A landscape with many peaks, sampled at points; each row gives a point and its height.
From any point a climber steps to the highest of the 2 points nearest to it. It stops when none of these is higher. Distance is the straight distance between rows; heights are no part of it.
k_990: [ -1   0  13   7  11 -22   4  -1  14  13  -5  -4  -2 -37   7 -13   8 -13
  10 -16  10   8  26  11 -18 -19  25  -8   8   3 -11   8   7  -4 -25 -12
   9  -4   2  -7 -16   0  22   9 -12  17   5  -9 -12 -21   5  -6 -10  -2]  (h 131)
k_921: [ 17  -8  -2  -3  -4 -27 -14 -13  -2  -3  24 -12 -17  13  11   8 -20   5
 -25   6   5  -2   6  16 -20  22 -23  10 -14  17  24   0  -7   6  -3  17
  -1   9  -9  -7  -1  -6 -10  -5 -10 -25  -6  10  -1   9 -15   3   8 -12]  (h 150)
k_316: [ 10  -5   6 -11  -3 -37  -6   1 -10  11   8   1 -19 -16  14   0   2 -13
 -15  -8  17   7  11  14 -19   8   0   1   8  19  10  -2  -3   2   1  15
  16  -6  -5 -23  13   7   9 -12   9  -8  -8   7  -1   5  -9 -15  -4 -18]  (h 70)
k_780: [-10  -4   5   3  -6  22   9  -7   1 -15 -20  29  -3 -11  -2 -15  -3  17
  17  15 -22   4  -3   3   7  -1  -4  -8   9   1  -3  15   7  -2  22  16
 -23 -20 -23  12  -5 -26   7 -15   0  -9   7  20   5   2  15  -7 -27   3]  (h 841)
k_85: [  0   2  -7   4 -12  24   3  -4   7  -3   2  -3   2  35  -9  14   9   5
  -3   4 -10 -12  -1  -6  20 -18  -4   6 -15 -27  -5  -1   5 -13 -15   5
 -15  16  17  16  -1   6 -22  14   5  -5   3 -11  -4   9   7   9   3  14]  (h 362)
k_878: [ -1  31   0 -19  30   5 -15  -7   5   6   3   2   6 -12   9 -36 -19  -1
  15  12  -3  -5   5  13 -23  -5  -4  16  24  -1  -7 -17  -8  13  22 -49
  14   0  -4 -16 -10  -2   7  -6  -3  36  -2   8   8   1 -11   2  10   7]  (h 717)
k_806: [ -3  13  -4   4 -18  31   6   6   0  -1 -13  19  -3  12 -12   0  16  -4
  20   9  -9   9 -27 -13  49 -28   5   4  15 -28 -17 -11   5  -8   4 -14
   8  -4  20  -7  10   8   4  -5  25  11   5 -22  13  12  18  -3  -3  12]  (h 511)
k_709: [ 11   7  -4   6 -18  16   3  17 -31  -6  -9  -4   6 -12   3   9  38   7
   0 -31   9 -11  14 -19   1   4   5 -19   5 -18   6  -1 -11   3 -14   5
   1  16 -12   4  -9  18  -1  14   3  23   7   4  -3   4 -11  11   9 -13]  (h 774)
k_62: [-15  17  -9 -17 -15  13   0   5  -4  -3 -14  27  -6 -13  -3 -15  16   3
  15  -3  -8  19 -27  -2  44 -11  12  -7  22  -3 -28   2   2   3   9 -11
   3 -28  21 -19  23  -1   4 -13  22  -2  -5   0  15   4  25 -18 -18   0]  (h 558)
k_943: [  4 -17  14   6   9 -22  -6  -9   3   7  -4  15  -9  -8   5 -19 -20   2
  16   0  -5  -1  26   7 -38   9   4   1  15  13   1  11  -4   2   8   5
  -9  -8 -18 -10 -10 -10  12 -10  -9  12   1  10  -5  -8  -3 -12 -16 -11]  (h 620)
k_871: [ -5   7  -5  -9  -4  22   1  -7   5 -13  -4  20 -12  21  -2 -13 -15   9
   9  10 -16   0 -11  -5  13   0  -9  14  10  -6  -3  -5   1   1  13 -10
 -19  -6   4   8  -1 -15 -15 -12   0 -11   6  17   0  13  10   2  -5   9]  (h 743)
k_881: [ 13 -10  -2  -4   2 -17  -6  11  -7   2  -1   2  -1  33  -2  12 -18  -8
 -13  10   0  -3 -13  -5   2   2 -16  15   1   8  15 -20  -5  -4  12   9
   3   7   7 -12  16   5 -10 -13  10 -13   3  -2   7  18  -2 -10  10  -2]  (h 41)
k_117: [  8   7  -4   5  -2  15  -4  10  -8 -13   4 -29  26  14   8  30   8  14
 -15  12  -1  -6 -27  -4  21   2 -17  13 -15   4   6 -24   3  -6  15   2
  16   5  -1   2  17  17   6   3  26  10  12  -9  11   0 -12  31  26  11]  (h 6)
k_768: [  8  -9   9  20  26  -4   9   0  11  18 -14   9   0   2  -4  -9 -17 -26
  21   3  -1  -5  19  -8  -9 -22  10   1  12 -12  -3  -7  11  -5  -9 -19
  13  24  -3   2 -21   7  -1   4 -22  22  11  -5 -16   9  -6 -17   6  16]  (h 830)
k_61: [ -2   3  -6 -11  -3 -13 -10 -14  -1  -7  22  -9  -4   7   3  -5 -14  18
 -16   1  -3   0   5  17 -10  31 -15   5 -11  17  11  19  -3   9   4   9
 -14  -3  -2  10   3 -17  -6 -10  -8 -28  -9  11   1  -7  -3   9  -9  -2]  (h 136)
k_20: [  1  13 -23 -18 -20  33  -2   9 -28 -18   1  -8  17   5  -3  12  23  28
 -10  -7   0 -14 -20  -1  21  23 -17 -15 -13  -3   2  11 -14  11   8  13
 -19  -5   0   2  15  -7  -9  -7  16 -13   5   9  18   3   4  12  -2  -8]  (h 821)
k_335: [ 21 -17   3   3  38  -6   0   5 -12  13  -4  13  -7  28   5  -7 -35 -25
   0  21  -6 -13   8 -23 -26 -12 -17  -3  17  -7  21 -39  -2  17  21 -18
  17  19  -9 -11  -7  11 -18 -14 -11  14   4   6  -1  22 -26 -19  29   2]  (h 831)
k_626: [  2  13  -5  -4   8   1  -6  -5  -8   6   0  -4  -8   6   8 -27   4 -10
   1 -15   2  -1  17   2 -14  -8   6   6  14 -19   2  -6  -6   6  -3 -24
   4  14  -2  -4 -19   6  -6   3  -7  16   2  12  -6   7  -9   2   5   2]  (h 745)
k_393: [  4 -11   8   8   8  15   7  -4   8  -8 -15  30 -14  23  -8 -15 -26   0
  17  21 -23  -4  -5  -8  -1   1  -7  13   7  -1   2  -4   1  -4  15   0
 -24  -2 -18   4  -5 -20  -3 -16 -11  -7   5  16   0  19   8 -12  -5   6]  (h 715)
k_227: [ 10  11  -6  -6   9   1 -12   5  -4  -6   6 -17  16  38   1  17 -10   0
 -21  18  -2  -5 -26  -4  14  -6 -21  20 -12   6  11 -31   4  -1  25 -12
  13   0   7 -10  14  14  -7  -4  22   3   6  -9  12  17 -13  21  28  13]  (h 17)
k_783: [-12  -6  -2 -13  -9  10   6  -4  -2  -9 -12  18   6 -13  -5 -16  -1  11
  12   7 -22   4 -19   0  19   9  -5 -14   9   8 -10  18   6  -2  16  13
 -20 -28   0   2  19 -18   1 -22   5 -26   3  18  10   0  20 -16 -28   0]  (h 808)
k_931: [  7   9  -8  -2 -20  32  -1  11 -37 -22  -8   0   3   3   3  11  24  27
  -1 -16  -2 -19  -5  -9   5  28 -16 -10  -5 -11  10   3 -20   4   7  18
 -23   3 -23   9   1   1 -12  -3  14   8   1  22   8   8  -8  17   3  -9]  (h 856)
k_102: [  9   1   6  -1   2 -37  -4   7  -5   8  16 -21 -10 -21  13   1  16  -8
 -22 -14  24  10  11  18 -15   7   4   4  -2   9  15   0  -3   3 -11   4
  27   0  -1 -12   3   9  19  -3  -1  -4  -9  -1  -1  -8 -12   2   7 -15]  (h 84)
k_32: [-13   2 -12  -1  -7   3  -1   3 -19 -15  -5 -11  28 -44   5  12  13   8
  -1   8  -3   5 -12  15   2  25   5  -3   0  25   1   2   4   7  21   7
  23 -19  -1  -3  33  -4  15 -14  16  -1   1   9  17 -17  -2   7   1 -15]  (h 706)
k_639: [  9 -13   3   8  -9 -25  -1 -12  13  14  15 -12 -16  17  -5  21 -11 -13
  -9  -3  10  -1  18  10  -7 -11   0   0 -19  -7   4   6   4 -21 -31  19
   0  24  12   4   4   9 -11  18 -12 -18  -9 -18  -9  -2   1  -1   0  -3]  (h 271)
k_501: [ 18  -2  -2  -4  25   1  -4   8 -18   4 -12  12  -6  23   8 -11 -17 -14
   5  13  -6  -9  -2 -15  -8  -6  -9   9  19  -7  11 -33  -3   9  23 -22
  14  14  -9 -10   1   6 -17 -12   2  18   3  13   2  23 -20  -7  18   1]  (h 786)
k_550: [ 13  -1  -2  -8   9   0  -2   3 -23   3 -10   9  -9  13   7 -12   1  -5
   6  -8  -2 -13   6  -7  -4  -6   1   2  18 -11   7 -13  -2   2   6  -7
  10  14  -4  -8  -2  10 -15  -6   5  19   3  14  -5  11 -15  -5   9  -3]  (h 747)
k_661: [-13  15  -9 -10 -21  15  -3   2  11  -2  13 -19  -1  23 -13  11  21   5
 -15 -14   3   0   1  -6  18  -5  -1  -9 -14 -25 -16  11  -1  -3 -25   8
 -17  10  29  16   2   6 -21  24  11 -15  -4 -19  -2  -2  17   9  -5   8]  (h 381)
k_749: [-13  -3   3 -11 -17   2  11   4   6   3 -13   7  -2 -24  -7   8  27   8
   2  -3  -6  19 -15  -7  30 -25  16 -31   4  -5 -18  19  14   1 -11  21
 -16 -31  18   8  15  -5  -4   5  17 -15   3  -7  -3 -18  28 -16 -28   0]  (h 328)
k_812: [ 10   0  -1  10  -9   3   7  19 -31  -1 -12 -10  11 -27  17  17  34  -2
   2 -17   9  -4   5 -10  -2   0  14  -7   9  -5   8 -12  -4  -2  -4   6
  20   7  -7   1   5  20   7   6   8  22  11   0  -1  -4 -10   8   9  -8]  (h 734)
k_759: [-13  11  -3  -6  -1  26   2 -13  14 -10  -1   8  -1  -7  -4 -18  -3  14
  11  10 -18   8  -8  14  14  -7  -1  12   0   0 -12   9   5   9   2 -13
 -19  -6   9  15 -14 -16   1  -1  -3  -1   5   4  -2  -3  13   2 -11  15]  (h 775)
k_524: [-21  33 -14 -24 -16  15  -5   4   5  -1  26 -25  11   6  -4  -2  21  11
 -26 -26   5  11  -2   3  18   5   1 -15 -20 -17 -10  16  -2  12 -25  -6
 -11   2  22  13  -2  -3  -7  27   4 -18 -11 -12   1 -11  12  14   4  -1]  (h 401)
k_342: [ -9  26  -6 -20 -14   8  -8   9 -17   0  20 -17   7  23   2  -3  26  14
 -26 -39  19 -14   2  -8  -9  28 -10 -11  -5 -10  20  -1 -25  11  -9 -11
  -7   6 -13  -6 -11   4 -11   9   9  -7 -24  18   0  10 -16  19  19 -20]  (h 733)
k_411: [ -7  -3  -4  -5  -7   2  10  -7  25  -3   9 -12  11   7 -14  16 -11   5
  -7  21  -9   7 -21  -1  21   3  -7   2 -22   3  -5  17  16  -3  -6  16
 -10  -4  21  17  16  -8  -1   2   0 -38  -1 -16   4 -15  20  -2 -13  11]  (h 330)
k_735: [-19   7 -13 -28  -7  -9  -8   3  -8  -7  -7  16  -3 -18   2 -16   3   0
   3  -5  -8  15 -21   8  21   7   8 -13  22  18 -23  11   5   5  21   0
  -2 -31  20 -22  33  -5  -6 -14  19  -8 -10  16  11  -1  19 -14 -16  -8]  (h 587)
k_16: [ -5   2  -1  -3  -3   4   6  -3  18  -1   5  -4   9  28 -12  12  -6   2
  -3  19  -3   3 -16  -7  26 -11  -2  12 -13  -3  -7   0  12 -13  -6   5
  -3   3  24   7   8   2  -1   6  10 -10   6 -20   2   0  15   1  -3  14]  (h 344)
k_424: [  3  -6   8   2  25  -6   1  13  -2   6  -5   5  14  -9   5  -4 -20 -16
  11  14   5  -1  -8  -2 -10   5   4  20  10  19   2 -25   5   2  27 -12
  25 -10  -9 -15   9   1  13 -19   5  25   2   2  10   6  -9 -12  13   4]  (h 608)
k_831: [  6  12  -3   2  -6  14   0   8  -1   4  -9   1   8  25  -9   8  19  -7
   7   4  -5   0  -7 -21  32 -26   5   4   3 -24 -13 -11   7  -5  -3 -12
  16  17  24  -7   0  20  -3  12  23  13  13 -23   6   7   6   6   1  13]  (h 486)
k_751: [ -9 -12  -4 -11 -11   0   5   2 -12 -10  -4   5  11 -19   0   6   5  15
  -2   3 -12   4  -9   1   9  17 -10 -17   0  16   1  16   2  -2  11  24
 -12 -21  -2   4  25 -13   5 -17   5 -25   6  16  10 -15   8  -5 -19 -10]  (h 778)
k_214: [  9  -3   5   7   5 -25 -10  -7  -7   6  12  -8 -13 -11  14 -16  -7   3
  -3  -4  10  -3  25  12 -41  20  -3   9   8   6  15  -2 -11   8   9   0
  11   1 -18  -9 -11  -3  10  -6 -10  10  -4  12   1   0 -14   5   3 -14]  (h 642)
k_966: [ -8  21  -5  -7  -7   5  -9   3   3   2  -1  -4  -3  13  -1  -8  19  -7
  -1 -12   0   5   1  -2  21 -22  12   5   8 -20 -16  -4   1   0 -13 -19
   8   9  24  -6   3  16  -9  12  14   7   4 -14  -2   3   6   1   6   8]  (h 462)
k_529: [ 27 -25   0  29   6 -35   0  -3   5  16  15 -14  -8  13   7  35 -17 -10
 -18   8  15  -6   6   0 -15  -6 -17   2 -11   4  23 -16  -1 -20 -16  22
  22  25 -13   3  -6  22   1   6 -12  -3  -3 -15  -7  10 -15   5  27  -3]  (h 237)
k_883: [ -9  -1  -7 -14  -8 -19  -7  -1 -12  -1   7  -7  12 -31   5   4   6   6
  -8  -3   1   8  -5  13  -1  20   1 -14  -3  26   0  17   6   9  11  14
   5 -23   5  -6  25  -8  13  -9   7 -22  -1  10   6 -21   2  -4 -16 -14]  (h 744)
k_77: [ 17  -4  -1   0  11  -5  -4   0   6   3   2   0   1  53  -7  13 -18  -9
 -14  24  -4 -11 -16 -14   7 -16 -14  18  -6  -2  10 -29   4  -3  11  -3
   3  14   9  -8   7  12 -18  -2   8  -8   5  -8   3  23  -7   5  19  14]  (h 29)
k_375: [ -9  32   2 -12  23  16  -9 -12  17   0   7  -5  13 -12   7 -32 -16  10
  19   4 -10   1  -4  18  -9  -8  -2  22   6   3 -18  -4  -2  14   4 -42
  10   1   4  -4 -18  -8  10   4  -8  31   4  -2   0  -2  -6  17   5  14]  (h 751)
k_496: [ 15   2   1  -7  11 -24 -12  -9   3   8  17 -10 -18  24   7  -1 -15 -11
 -23   2   9   0   9  13 -21   0 -13  11  -6   5  14  -9  -3   5  -6  -6
   4  13   6 -10  -7   3 -10  -2  -9 -10  -9  -2  -8  13 -12   3  13  -4]  (h 165)
k_11: [  2  21 -15 -25 -10   6 -13   4 -17  -7  14 -16   4  27   3   4  13  10
 -26 -17  13 -11 -10  -1   8  19 -15   3  -9  -3  10   2 -17  11   1  -3
  -6   2   6  -7   9   5 -15   0  17 -12  -7   8   4  10  -9  20  11  -7]  (h 765)
k_748: [ -4 -17   7   1   1  13  15  17  12  -2 -19  18   5  26 -16  -6 -19 -16
  16  24  -8   6 -35 -23  33 -10  -1  13  -5   2  -4  -8  10  -6  18  -8
  -3 -15  -2  -3   6  -8  12 -11  -2 -14   2 -10  20  24  14 -24  -2  13]  (h 763)
k_256: [-11  13  -5  -5  11   8  -5   0 -15 -10   0  -7  22 -35  11  -7   2   5
   6   8  -2   1  -5  18  -6  19   3  17  10  18  -2 -16  -5   4  30 -13
  26 -10  -6  -8  14   0  17 -14  11  19   0   8  17 -12 -10  11  10  -6]  (h 670)
k_386: [  1   9 -14 -18 -11  11  -6   6 -18 -12   5 -12  17  19   2  14  14  15
 -14   3  -4  -9 -23   0  21  19 -20   3  -5   4   5  -1 -10   0  13   5
  -4  -4   8  -2  27   1  -9  -8  26 -15   3   4  18   3   2  14   3  -3]  (h 794)
k_597: [ -7  12  -8 -20  -5  -2  -9  12 -22  -5  -8  12   1 -13   8  -7  16   0
   3  -9   3   9  -6   6  13   8   8  -1  17  12 -13  -5  -3   4  19  -2
  12 -19   9 -22  27   0   9 -11  17   7  -3  12  12  -1   3  -7  -8 -10]  (h 617)
k_213: [ -9  16  -8 -15  -5   8  -6   0  -8  -8   3  -5  -4  -2   9 -12  12  10
  -7 -18  -1   4  12   3  -1   5   4   1  -2  -7   1   6  -6   4  -3  -5
  -7   5   1   6  -9   0  -6   7  -7   5  -1  11  -3  -3  -3  12  -1  -2]  (h 782)
k_65: [ 18 -27   8  25  17 -16   8   8   0   7   0  -4   4  11   4  27 -17  -6
  -1  13   7  -9  -4  -7 -12  -1  -7   9  -5   6  21 -21   5 -14   2  10
  21  16 -16   5  -7  19   3  -3  -8  12   7  -9  -7   5 -11   1  24   7]  (h 219)
k_594: [ -3 -11   9   5  10 -12  14   5   2   8 -16  12   6 -30   0   3   5  -7
  17  -2   6   6   7   0  -3 -17  23   0   4   9  -5   0   6  -6  -2  -9
  14 -14  -7  -2  -6   1  22  -6  -4  21  13  -7  -6 -17   3  -9  -6   0]  (h 149)
k_722: [ 16  -7  -8   8 -10   4  -1  21 -32  -5 -13 -12   9 -18  13  28  27  -5
  -2  -2  14  -9 -12  -6  -4  20  -2  -3  10   5  10 -24 -12   1  16  14
  22   4  -8 -11  26  23   2 -13  24  20   2   2   5   4 -16  15  12 -10]  (h 691)
k_773: [  3   0  -5  -6 -13   2  -3  15 -33  -4 -15   2   4 -34  11  10  26  -6
   2 -10  11  -2  -1   8  -4  19  12  -4  16  10   0 -13  -6   2  21  11
  15 -12  -8 -21  29   8   6 -10  20  18  -3  20  13  -3 -12  -3   2 -18]  (h 652)
k_590: [ -7   2  -1  -2 -12  -9 -15 -13  -5  -7  23 -18  -5  -7  10  -7   1  26
 -18  -8   7   0  19  10 -30  33 -12  -9 -18   9  17  21 -11  11  -3  15
 -11  -2 -16  14 -14 -15   1   3 -15 -17 -15  14  -1 -11 -13  18 -10 -12]  (h 122)
k_549: [ -8 -16   9  16   9  15   7  -3  37  -3  -6  13  -5  29 -25   1 -25 -22
  14  26  -7   0 -21  -7  15 -13   4  17  -8  -3 -16  -5  16 -10  -3 -10
 -17   4  10   7  -9 -11  -6   2 -12  -6  -6 -15  -6  12  13 -12   3  25]  (h 827)
k_439: [ -2   9   8  -7  21   5 -12  -8   3  -5   2   8   4  -3   8 -25 -24   7
  17  17 -12 -10   3  11 -26  12  -9  26  13  14   0 -10  -5  10  32 -22
  -2  -4 -12  -7 -11  -9   7 -15  -6  21   3  11   9   1  -5   1  -1  -1]  (h 681)
k_699: [ -6  11   3  10  -9   9  -1  -2 -17   4  -6   0  -2 -10   4 -22  24  -4
  -2 -41   4  -5  37  -6 -12  -4  17 -29   3 -27   7  15  -4  -5 -24   0
  -7  21 -14   3 -27   5  -8  24 -21  16   0  18 -13  -1 -11   5   6  -9]  (h 80)
k_435: [ -4 -20   5  13   1   0  16 -12  14  -5   0  -2  18 -25  -7  25  -5  13
   1  18 -11   3  -3   4  -4  -3   0  -8 -25  24   9  19  14   1  -2  14
 -11  -8  -5  30  -5 -16  17  -3 -13 -14   9 -14  -2 -28   7   8 -15   3]  (h 273)
k_145: [-20  36 -16 -20  -8   6 -10   1   3  -3  14  -8  -1   7   1  -8  14   4
 -11 -17   4  21 -11   6  29 -12   6   3   8 -17 -24   6  -5   7 -12 -30
  18  -3  33  -8   8   9  -4  13  23   3  -8 -13   3   0  17   4   6   1]  (h 441)
k_539: [ -9 -24   8   6  -2   5  15   6  31   2 -18  19  -7  23 -23  -3 -22 -21
  11  21  -1   8 -21 -20  24 -11   8   9  -1   3 -16   7  12  -2   3   4
 -14 -15   6   1   2 -10   3  -6  -3 -22  -5 -14   3  13  19 -28 -10  16]  (h 793)
k_521: [  6   3  11   6  26 -13   0   4  10  10   8 -14  10  -3   5  -3  -5 -13
   3   4   1  -1   8  13 -13 -11   7  13  -5   6   0 -14   5  -3  -7 -20
  20   8   6  -2 -11   6  11   7 -10  17   9 -14  -9  -6  -6   6  15  12]  (h 198)
k_643: [-14  30  -2 -14  17  11 -13 -17  24  -6  17 -21   6   0   3 -27 -10   8
   1  -5  -9   2   5  23 -17  -2  -1  18  -2   1 -14   9  -3  10  -9 -43
  -4   9   9   6 -23 -10  -2  17 -14  11  -5   3  -6  -5  -5  26   6  11]  (h 781)
k_298: [ -6  -1   2  -4  18 -13  -3   5   0  -4   1  -5  19 -24   6  -5 -17  -9
   6  17   2   2  -5  16 -20  21   3  15   7  34  -1  -8   2   9  29  -5
  21 -22  -9 -19  13  -5  22 -20   6  13   0   0  12  -9  -6  -8   1  -6]  (h 638)
k_86: [ -9  15  -1   2 -14   5  -6   6 -19   1  20 -25  -3  -6  12  -3  29  10
 -25 -33  26 -13   8  -4 -23  45  -7 -14 -10  -4  30   0 -27  12  -5   6
   0   4 -27  -7 -16   6  -1   9  -2  -5 -22  18   0   2 -23  17  25 -25]  (h 703)
k_441: [ 31 -19   0  17 -11 -34  -2 -10  -2  12  17  -9 -22  23   5  25 -12  -2
 -22  -2  16  -9  12   6  -8  -1 -18  -2 -15  -7  20  -7  -8 -20 -26  32
   8  34  -6   3  -2  17 -12  10 -11 -17  -9  -8  -7   5 -11   0  10 -10]  (h 252)
k_364: [  7 -30   9  31  17  -9  13   7   2   3 -12   2  12 -15   4  17 -19  -4
  13  18   2  -9   0  -9 -19   7   2  10   3  12  17 -14  -1 -10  17   6
  15  -3 -30   9  -8  10  16 -10 -12  24   9  -6   1  -2 -13   2  15   8]  (h 202)
k_983: [  6  -4  16  15  20 -30   4   0  11  21   5 -17   5 -38  12 -11   3 -11
   5  -3  17   0  29  15 -35   1  14   2   8  10   4   0   1  -2 -12 -14
  19   5 -14  -7 -15   0  31   4 -15  26   6  -5  -7 -18  -8  -1   4  -1]  (h 114)
k_280: [  2 -23  13  10   6 -15   0 -13   8   3 -15  32 -26   5  -5 -22 -25   0
  19   1  -9  -3  19  -4 -21  -1   3  -5  13   5  -8  11   2  -4   4  11
 -24  -7 -18  -7  -9 -16  -3  -9 -12  -2  -2  14  -9  -1   5 -19 -23  -6]  (h 648)
k_852: [ 22  -2  -6  11 -19  27   7  20 -42 -18 -24   4   2  -1   3  20  32  15
   4 -18   4 -20  -4 -25   8   7  -9 -24   7 -17   7  -3 -16  -1   4  21
 -10  14 -22   3   4   8  -6  -3  17  23   5  12  -2  10 -12  13   1 -12]  (h 818)
k_413: [ 11 -17   4  15   8  -1   0 -14  -6  -2 -14  27 -25  27  -3 -14 -28   0
  11   6 -14  -9  17 -11 -14  -2  -8   3   8  -9   8  -3  -5  -3  -3   7
 -21  16 -14   6  -7 -10 -15  -6 -17  -6   0  18 -14  14  -9  -7  -6  -6]  (h 682)
k_840: [ -9  13  -6  -2 -22  32   8   1  -6  -5 -18  29  -5 -14  -8  -6  26   6
  22   0 -11  19 -24  -5  48 -27  15 -17  16 -21 -24   2   9  -2   1  -4
  -5 -21  16  -4   7   0   3   2  24   3   2  -4   7  -1  25 -13 -17   7]  (h 535)
k_598: [  5   1   3  10 -10 -19 -11  -1 -13   1  19 -21 -15 -17  21 -11  10   6
 -18 -16  20  -4  22   8 -40  31  -9   2  -4  -1  30   5 -20   8   3  11
   8   7 -31  -5 -16   7   5  -1  -8   7 -19  15   1   2 -30  13  16 -20]  (h 671)
k_125: [-11  15 -10 -12 -31  15   7  10   3   2  -5  -1   3 -14 -13  14  30  17
  -2  -1   0  17 -18 -18  40 -19   2 -31  -1 -21 -27  18   6   7 -16  18
 -14 -24  28   5  21   0  -7  14  35 -19   8 -21  10 -14  30 -13 -28  -4]  (h 345)
k_560: [ -5 -16   9  21  12  15   3 -16  32   3  -6  19 -18  27 -16  -5 -27 -21
  17  14 -14  -5   5   1  -3 -14  10  13   2 -11 -16  -4  13 -11 -10  -7
 -20  17   7   9 -17  -9 -17  10 -25  -3  -8 -10 -22  13   9  -9  -5  17]  (h 792)
k_973: [ -2  -2   3   5   2  12  -2 -12  13   0  -5  11 -18  16  -6 -11  -8 -10
   8  -8  -6  -4  15   0   3 -17  12   5   5 -17 -12   3   5  -5 -16  -4
 -14  16   9   9 -11   0 -17  12 -17   1   1   1 -20   4   7  -6  -6  14]  (h 756)
k_648: [ -3   3   7  10  11  15  10  -6  11   7 -17  15  -7   1  -5 -14  -7 -17
  24   0 -10  -4   7  -7  10 -27  15   1  14 -17 -16 -10   4   0  -9 -18
   1  10   6   2 -16   2  -2   0  -5  20   9  -5 -14   3   6 -14   0  19]  (h 787)
k_277: [  2  -4  -1   3 -25  -7  -6  -2 -16   2  18 -14 -14  -4   5   6  17  22
 -19 -27  16  -4  22   2 -14  26  -4 -27 -17  -7  20  20 -19  -3 -26  29
 -13   4 -19  11 -10  -5  -5  11 -15 -15 -16  12  -1  -3 -12   7  -1 -17]  (h 107)
k_219: [ -8 -15   3   4  -1  11  16  -9  18  -8  -9  13  10 -22 -17   9  -6  10
  10  18 -15  12 -15  -2  12  -3  -1 -17 -12  12  -6  25  18   1   0  17
 -21 -21  -3  21   3 -25  12  -4  -6 -29   7   1   0 -21  21 -10 -29   8]  (h 292)
k_897: [-17  17  -8  -7 -28  11  -1   0  16  -3   9  -7  -8   1 -12   7  27   6
 -10  -8  -2  14  -8 -11  30 -16   6 -16   2 -25 -31  15   6   3 -24  12
 -10 -10  38  10  14   1 -18  25  26 -17  -2 -28   3 -10  31  -4 -13   2]  (h 361)
k_964: [ 21 -20  10  15  41 -15   0  -2   7  23  -3  11  -8  17   0 -12 -35 -27
  14  16  -3 -12  19 -15 -27 -16  -5   0  12  -9   7 -21   6   3   3 -17
  17  29  -7  -3 -20  12 -10  -6 -23  18   6  -2 -10  18 -20 -19  17   3]  (h 887)
k_21: [ 11 -12   1 -14  -4 -24  -6  10 -15   1  -4   9 -12   3   6   9  -3 -13
 -13   0   7  -3  -7   2  -6  13  -6   5  10  21   8  -8 -13   1  16  21
   6  -7   5 -26  26   6  -3 -18  15  -9  -4  12   6  13  -5 -17   3 -17]  (h 56)
k_682: [ -6 -14  10  21   9  -2  13  -7  36   8  -1  -9  11   4 -18  20 -10 -19
   9  13   0   0   0   5   4 -23  12   7 -21   9  -7   9  13 -19 -20  -2
   1   6  11  12  -8   6   5  19 -19  -5  -1 -31 -11  -7  13   2  -5  18]  (h 235)
k_901: [  3  -2   4  14 -14  -3  -1  -1 -19   0  -1  -3 -11  -5   8  -4  16  11
  -7 -30   6  -7  31  -5 -19   9   5 -20  -6 -13  15  17  -9  -4 -25  19
 -11  18 -19  10 -19   2  -3  17 -21   4  -6  14 -10  -1 -15   7   0 -13]  (h 94)
k_324: [-30  35 -22 -27 -15  18  -9  -2   7  -9  21  -9   1  -3  -2 -12  14  15
 -16 -22   3  25 -14   4  28   2   5 -14   0 -13 -27  20  -6  16 -17 -16
  -8  -3  30   5   2  -4  -6  20  12 -11 -12 -10  -2 -13  20  11  -6  -3]  (h 419)
k_693: [ -4 -27   7  10   2 -16  16 -12  34   5   1  -1   6 -11 -17  19 -18  -9
   8  11  -1   5  -1   1  -3  -9  10  -2 -22  25  -6  22  20  -4 -20   6
  -7  -8   6  12  -6 -11  11   7 -17 -21  -2 -23  -8 -21  10  -5 -18   5]  (h 253)
k_700: [ -9   3   3   5  -3  19   3 -14   6 -15  -2  12   5 -11  -2  -7  -2  20
  12   2 -16   1  10   8  -4   1   1  -3  -9   2  -5  19   2   1   2   7
 -17  -4  -9  21 -16 -20   4  -2  -9  -4   5   8  -4 -10   8   8 -17   8]  (h 804)
k_387: [ -8 -23  12  11   7   3  21   4  10   2 -27  26  10 -31 -11   5   1  -6
  24   9   1   5 -11  -8   6 -17  19  -9  -2  17  -2  13  12  -7   7   2
  -5 -33 -17   7  -8 -12  23  -7  -4   6   9  -2   6 -14   9 -20 -12  -1]  (h 168)
k_48: [  7   3   7  -3  25 -25  -6  -2  20  17  16 -15  -7  12   0  -2 -18 -26
 -12   6   8   5  11  14 -18 -11   2  15  -2   9   0 -11   4   4 -11 -23
   9  13  15 -14 -12   3   0   5 -13  -2  -2 -12 -12   8  -2  -3  14   5]  (h 181)
k_854: [ -7 -17   4  -6 -14  -4  10  -4  10   3  -6   9  -8 -11  -9   8   7  11
   1   2  -7   9  -3  -3  11  -6   7 -27  -1   0 -11  24   9  -3 -13  29
 -23 -25   8  12  12  -9  -8   1  -1 -28   2   1  -7 -20  20 -19 -32  -5]  (h 311)
k_473: [  1 -30  11  24  14  -5  22  11  12  -1 -24  18  17 -23 -12   5 -18 -11
  23  20   2  -3  -5 -14  -5  -5  11   7  -7  15   7   3   2  -9  17   0
   4 -22 -31  12 -12  -9  25 -10 -15  14  10  -4   6  -6  -3 -11  -6   5]  (h 183)
k_317: [ 11  -8  13  15   6 -29   6   7  -1  19  11 -22  -4 -33  16   8  16  -8
 -10 -12  24   7  20  11 -27  -4  10  -2  -2   3  12  -4   0  -9 -16   2
  26  11  -8  -2 -11  14  19   7 -15  13   3  -9  -6  -9 -11   5  13 -10]  (h 98)
k_446: [ -9  26  -7 -10   4  17 -12 -12   2 -11  20 -15   7   4   5 -16   3  17
 -13 -17   1  -6  10   8 -14   9  -7  13 -15  -5   7   8  -9  10   0 -26
  -9   6  -7  12 -25  -2  -7  13 -10   6  -8  13  -7  -3 -12  29  10   7]  (h 817)
k_728: [ -1 -16   2   0 -16 -10   2 -11  17   7  10   1 -16  10  -8  14  -3  -3
  -5  -8   1   4  12   2   4  -4   2 -10 -14  -4  -8  17   7  -8 -22  26
 -17   0  16  10   5  -4 -12  12  -9 -27  -8  -8 -11  -9  13  -9 -19   5]  (h 291)
k_250: [  8 -10  10  22  18  -9   1  -6  23  15   8 -14  10  12 -10  18 -23 -15
   6  13   1  -3   9   7  -9 -20   4  12 -20   4  -2  -8  12 -21 -13  -6
   8  18   3   7 -17   5   4  18 -24   9   5 -22 -11  -1  -5  10  15  13]  (h 217)

For each start below, name the point where the climber stops.
k_413 => k_780
k_256 => k_780
k_21 => k_931
k_277 => k_931

Call two points neighbours if one is among the 2 nearest of the other. Go from one point of each pair to the other, from neighbour to neighbour, staying as high as possible. Name the lowest point that can't be avoided.
k_446, k_964 => k_626
k_931, k_780 => k_943
k_964, k_549 => k_973
